Points, in no order, along strands that fork, close into loops and pass close to each other.
Points whose rows are less than 57.1 apart are linked; no others are. Some points are linked to none.
neto: [ -5  18  -1 -11   4  -4  -7   7  25  -3  -5 -44  41  23  42 -45   2   5
  -7  -9  -2]
Bedeb: [ 17  28  -9  40  34   5  -4  -7  22 -17  -8  -6 -46 -17   0  26  -4  -6
  -6   7   1]
Dege: [ -6 -38   3  -3 -13  17   6 -38 -28  -6 -16 -35  -1  31  -4 -32  10   8
  11  -3  -8]
kubi: [-10  -5   3 -18 -15 -18   3 -11  10  12  18  30  33 -22  -8  15  20  16
  -9   3  -3]
feg: [ 14  20  -6  33  33  18  24   0   3 -11   4   1 -49 -13 -20  19 -13 -11
  -4  -3   5]
rabe: [ 29 -16 -12 -33   6 -13   8 -26  14  14 -27  -9  17 -21  17 -23  21  18
  -2   9  -7]
zuvo: [-17 -39  20 -22 -54   3   1 -15 -17   9  -6   7   4  -2 -22 -26   0   4
  12   5  11]
fudo: [-21 -34  12   9 -18  22   5 -30 -33   3  -2 -21 -12  29 -14 -20  -8   4
   8  -5 -18]
gev: [ 12  10 -17  16   3 -12   2  -3  17  12 -19  13 -30 -30  -6  27  -4  21
  -2  -6  15]
gevut: [ 12  -6 -21   2  12  21  36  -7 -22 -13 -24   1 -31   9 -30   4  -5  -5
  12 -12  21]
kifo: [  9 -12  14   7 -11  16   7 -19 -20  -3  -2   7   0  15 -23 -12   0 -18
   8  18 -16]
Kazuv: [  5   1  18  -2 -15  -4   1 -15   5  14   8  32  15 -11 -17   5  11   1
  -1  18 -12]
nedat: [-18   6 -14 -22  13  -9 -14   8  19 -28  31  18  11 -22 -14  51  34  -8
  -9 -16  23]
tez: [-18 -14 -23 -10  11   3   2  32 -11 -20  35   6   5   0 -17  40  15  -4
 -10 -28   9]
Damo: [  3  -3  21 -10 -18  19  26 -19 -16  -5   0  23  -4   0 -39  -3   4 -27
   9  22   5]
zas: [-20  -8   6  -3 -12  14  35  24 -28 -11  11  12 -28  -2 -30  14 -24 -13
  -1 -15  19]
kodan: [-17 -22  -2 -37 -23 -10  -5   4   0   3  30  15  43  -9  -8   7  26  11
  -5  -9   7]
nobaf: [-20  15  -9   3  11   2  14 -21  16 -11  25  32   1 -31 -26  38  19   3
  -5  -9  10]
Nibop: [-16 -19  12   5 -35  -3 -14  53 -20  -6  18   4 -15   8 -12   6 -26  -6
  -2 -14   0]
Resa: [-13  14   3 -20  -3  12  31  20   3 -18  32  16 -16 -19 -27  29  -2 -11
   0 -20  47]
bez: [ 10  24 -23  11  -7 -25   6   6  39 -19 -21 -10  21  -7  50 -12  15   1
 -10  -5   3]
sak: [ -4  -1  28  -7 -15  20  32  -4 -28 -12  -5  15 -27   8 -31  -7 -19 -36
   5  21   8]
Nuzez: [ -9 -19  12 -21 -27 -12  -4   0  -7  35  11  -9  25  -8  -1 -17  -4  37
  -8 -11  -4]
pivud: [ 22   3   0  16   3   9  -1  -3  -8  -4 -15   3  -9  15  -6  -6   0 -14
   9  13 -11]
katul: [-11 -29  -7 -17  -1   5  -8  49 -26 -23  23  -8  -7  10 -21  31   1 -12
  -8 -18   7]
Bafa: [-27 -36  19  -9 -42  -1 -12  15 -21   1  27 -14  11  17  -7  -2  -5  13
  -5 -13  -5]
tep: [ -5  -2  -3 -13  -6 -23 -12  22  20 -13  25  16  12 -23  -4  48  23  10
 -19  -5  11]
tofad: [ 16  27 -17   7  14 -25 -17   4  29 -10 -29 -17  11  -1  52   1   4   5
  -3   4   0]
Leza: [ -1  -8   2   7  -4  13 -28  18 -13 -10 -24 -11 -17  37  15 -32 -24 -23
  29  12   7]
Gul: [ 21  13   9 -11   3  -9 -28  -3  14  16 -17 -17  23  13  29 -32   2   0
   5  18  -6]
dutut: [ 15   7   7  20   6  16   8  12 -16  -7 -14   6 -34  10 -14  -6 -21 -26
  11   7   1]
kam: [  7  27   4 -18  22 -11 -37   7  26  15 -20 -19  29  14  45 -20  -7  -1
   3  20   1]
ninel: [ -4  -7   2   4 -16   8  18  12 -16   5   3  21 -17  -3 -30   8 -14  -2
   5  -6   8]
nafu: [ -4  10   4  22  -5  -1   3  44   3  -1  21  15 -34 -20 -16  26 -21   0
  -6 -16  13]
dovi: [ -5  12  11  30   5   9  -4  40 -12   5  14  18 -38 -12  -9   6 -34 -16
   5  -8  -1]
nilov: [ -5   5  14  16  -7  -1 -31  20  -9  26   7  14  -9   7   6 -11 -31  -1
  14   7 -10]
Nomu: [ 10  26  -7  39  42   6 -21  10  15 -12  -1   2 -27  -2  18  13  -8 -27
   3  11 -12]
vamum: [ 15  11 -11  18  26   6  18 -28  10 -10  -6  11 -16 -15 -18  30  18  -3
  -6   8  -4]
dor: [ 21  15  20  10   5  -9  -5 -27   9   7  -1  23  12  -7  -3   6  15  -8
  -5  31 -24]
fazoz: [ -6  -5  10  13   9  10  -8 -16 -24  27   7 -27   4  23   4 -15 -15  18
  -2  -4 -32]
Zinur: [  5  12  -4  -6  16  29  51 -11 -18 -13  -2   8 -36   0 -30  11  -9 -17
  11  -4  34]
bodo: [ 13 -28  19 -18 -36   6  -2 -27 -10  11 -17   1   5   0 -13 -37   8   0
  14  19   2]
Lusez: [  6 -15   4   8 -15   6 -18   2 -23   9 -24 -13 -15  24   4 -28 -22   5
  21   3  -1]
zad: [ 24   1 -21  -1  -7 -15  16  -5  30 -23 -20  -8  24  -3  28 -17  32  -4
  -9   4  -2]
Zise: [  8  14  -7  16  -1   0  13  14  11   3  -4  13 -43 -24 -23  25 -16  12
   2 -12  30]
Ris: [ 34  17 -11  13   3 -12 -13   4  19   5 -34   7 -25 -13   6   5  -1   2
   8   7  16]
nor: [ 15   9  26 -12   0  -9 -19 -24   7  28  -7 -14  25   3  13 -26   3  12
  -5  20 -21]
Lutap: [ 12  28  -2  25  29  -4 -26   1  17   0 -10   4  -4   6  30  10  -1 -15
   2  21 -16]
Suni: [-29  10 -23 -13  11 -10   6 -33  15   0  16  34  23 -36  -6  27  30   9
  -1 -23   9]
mot: [ 15   5 -15   2  16 -15  -4 -11   0  26 -26 -14   0  -5  17   3  -6  28
  -8  -6 -14]
Rekig: [ -7  11  -8  12  10 -20  -2  -2   1  31  -2  -1   3 -18  14  27 -13  39
 -19 -15 -17]
betiz: [  9 -14  -6 -34   5 -12  10 -37   7  28 -13   6  26 -30   5 -12  21  24
  -3   5  -9]
tanuk: [-27  33 -13   6  12  -7  -2  14  33  -4   1 -21  43  17  53 -22  -7   4
  -6  -6  -3]
volur: [-14  14  13 -27  14  12  25  26   3 -31  51   7 -14 -16 -20  36   8 -24
 -11 -11  43]
tedo: [ 22  12 -13  -7  20 -24  -7 -14  14   9 -37 -24  11 -12  35  -2   5  20
 -15   1 -10]
gid: [  7  31  -8   4  28 -13 -34  10  28  -1 -19  -7  14  10  52   1  -4  -8
   5  20   0]
Fumit: [-21 -27  12 -31 -51   2   8   9 -13  -5   9  23  11  -5 -28  -6   3  -8
   6   0  21]
Fudu: [ 21  -3 -12  13  -3   3   5  -1   1 -18 -12 -16  11  30   9 -21  14 -12
   3   6 -11]
rem: [-14  13 -11 -26  26   3  -4  19  13 -35  42   4  -7 -14 -20  45  23 -20
  -7 -23  36]
Mimov: [ 23   6 -27   8  18   0  19 -26  22 -24 -21  -1  -4 -10   2  17  34  -5
  -5   6   4]
nof: [-23  13 -14  12  17  10 -15  24  18 -10  13 -21  31  39  46 -24  -9  -9
  10   3   0]
mobe: [-26 -38  -2 -40 -42  -2  -6   8 -14  -6  18   3  27  -1 -15  -5  15   6
   6 -14  20]
zubop: [-21  -7 -21   5   4  -2   8   9  -3   3  29  14  10 -11 -12  35   9  17
 -13 -24  -7]
lin: [-12  -7  18   9 -34  -4 -24  36 -12  15  11  10  -8   5  -3  -9 -31   1
   8  -2  -2]
vipon: [  4  20  15  -6  18 -25  -3 -35   9  18 -14  -1  25 -18  17  12   7  19
 -19  17 -30]
liga: [ -3  17  17  28  24  17  34  13 -10  -8  30   9 -45 -24 -28  17 -18 -21
  -8  -5   7]
Fetub: [-10  -6 -23 -22  14 -11  11 -42   9  16  -5  26  22 -36   1  11  26  19
   2 -10   0]
bama: [  8 -32 -13  -4 -16   1   5  -8 -25  16 -29 -10 -12  10  -9 -24 -11  23
  15 -11   5]
nim: [-20 -22   0  -6 -19   4  15  51 -26 -22  15   2 -23   4 -22  20 -19 -10
  -8 -22  18]
Nazat: [  6  -2  27 -12 -13 -10  -4 -29   2  29   8   6  30  -5  -4 -17  11  16
  -7  19 -22]
rur: [-31 -23  18   9 -29  14   6   7 -33  -3   0   1 -33  18 -24 -13 -33 -11
   3  -3  -8]
rulu: [  5  13 -18  22   9   2  -7  18  11 -19  -2 -16  13  35  32 -19  -1 -15
   5  -2 -11]
fevak: [ 17   8   0  -3  16 -13   7 -39  12   5 -13  10  20 -12   8   8  29   6
 -12  23 -19]
senu: [  0 -23 -18 -21  -7   9  15 -31 -13  10 -10  14  12  -9 -19 -17  17   7
  17  -5   5]
Siv: [ 18 -24 -31  -4   1   9  19  -8 -20  -3 -33  -9 -14  11 -15 -13   4   9
  14 -12  11]
Luga: [ -3  16   6  24  17   6  13 -10   9  -4  19  25 -18 -24 -23  32   4  -5
 -12   4  -9]
fovo: [-11  10  32  10  21  15 -27 -17 -12  29  14 -36  13  27  13 -25 -18   7
  -1   4 -32]
beguf: [ 14 -29   3 -13 -27   1   2  -9   1 -13 -22 -40  13  24  25 -57  15   3
  12  -1   6]
lag: [-11 -13  -5   2 -15  -2   6   7 -12  16  14  12   7  -2 -15  11  -7  19
  -4 -15  -7]
Govo: [ -3   5   7  13  -7 -21 -16  36  14   0  29  20  -2 -21   1  40   1  11
 -20  -6  -8]
bim: [-38 -36  19   1 -40   1 -14  35 -27 -14  24 -13 -13  19 -10   0 -21  -7
 -11 -11  -8]
tida: [-11  -3   9  -1  13   2   5 -27 -15  34  12 -26  23   9  -4  -5  -6  34
 -17 -10 -34]
zimev: [ 11 -41  -9 -20 -10  12  12 -30 -10  -8 -18 -39  16  21   6 -43  22   9
   7  -7  -1]
magel: [ -3  26  22   4  35   1 -28 -14   2  20   8 -20  23  21  24 -11  -9  -4
  -9  20 -35]
fon: [ -8  23  -2  -1   5   8  26   7  19  -9  22  11 -37 -33 -30  31 -11   8
  -5 -12  45]
nesud: [ -2   7   5  19  20  10 -35  19  -8  16  -2   8 -14  15  17 -13 -29 -17
  24  15 -11]
vutaz: [  5   9   7  18  15  18 -23  24 -10  -9  -8   6 -23  20   7 -19 -26 -39
  24  19  -2]
Kogar: [  9  31  11   8  28 -16 -19 -20  12  10 -12  -4  16   0  31   8   0   3
 -12  22 -31]
dupuf: [ 29  -6 -10 -14   3 -12  11 -25  15  -7 -20 -10  30  -3  20 -18  33   3
  -9  16 -11]
tutig: [ 31  18 -16  14   6  -4 -12  22  20 -15 -31   0 -18  10  16  -5   0 -16
  13   4  19]
mib: [  2  -1   2  -2 -16  -1  -9   4  12 -13  -5 -36  29  33  37 -51   7  -3
   8  -3   3]

A tip is a point with one link. Name the tips that can be reached along the links from each point below, in the order of the rows.
Luga -> bodo, Rekig, Mimov, liga, tida
nof -> fudo, sak, Bafa, Zinur
gev -> dovi, Govo, tutig

A fork is a point with three links, a tip a point with one. Leave the first point through the second and follow the links. Name the first fork or tip that comes.
vamum; Luga -> dupuf
Fudu; rulu -> fudo
fudo; Dege -> pivud
Govo; tep -> Zise
dupuf; rabe -> Mimov
Zise; fon -> Govo
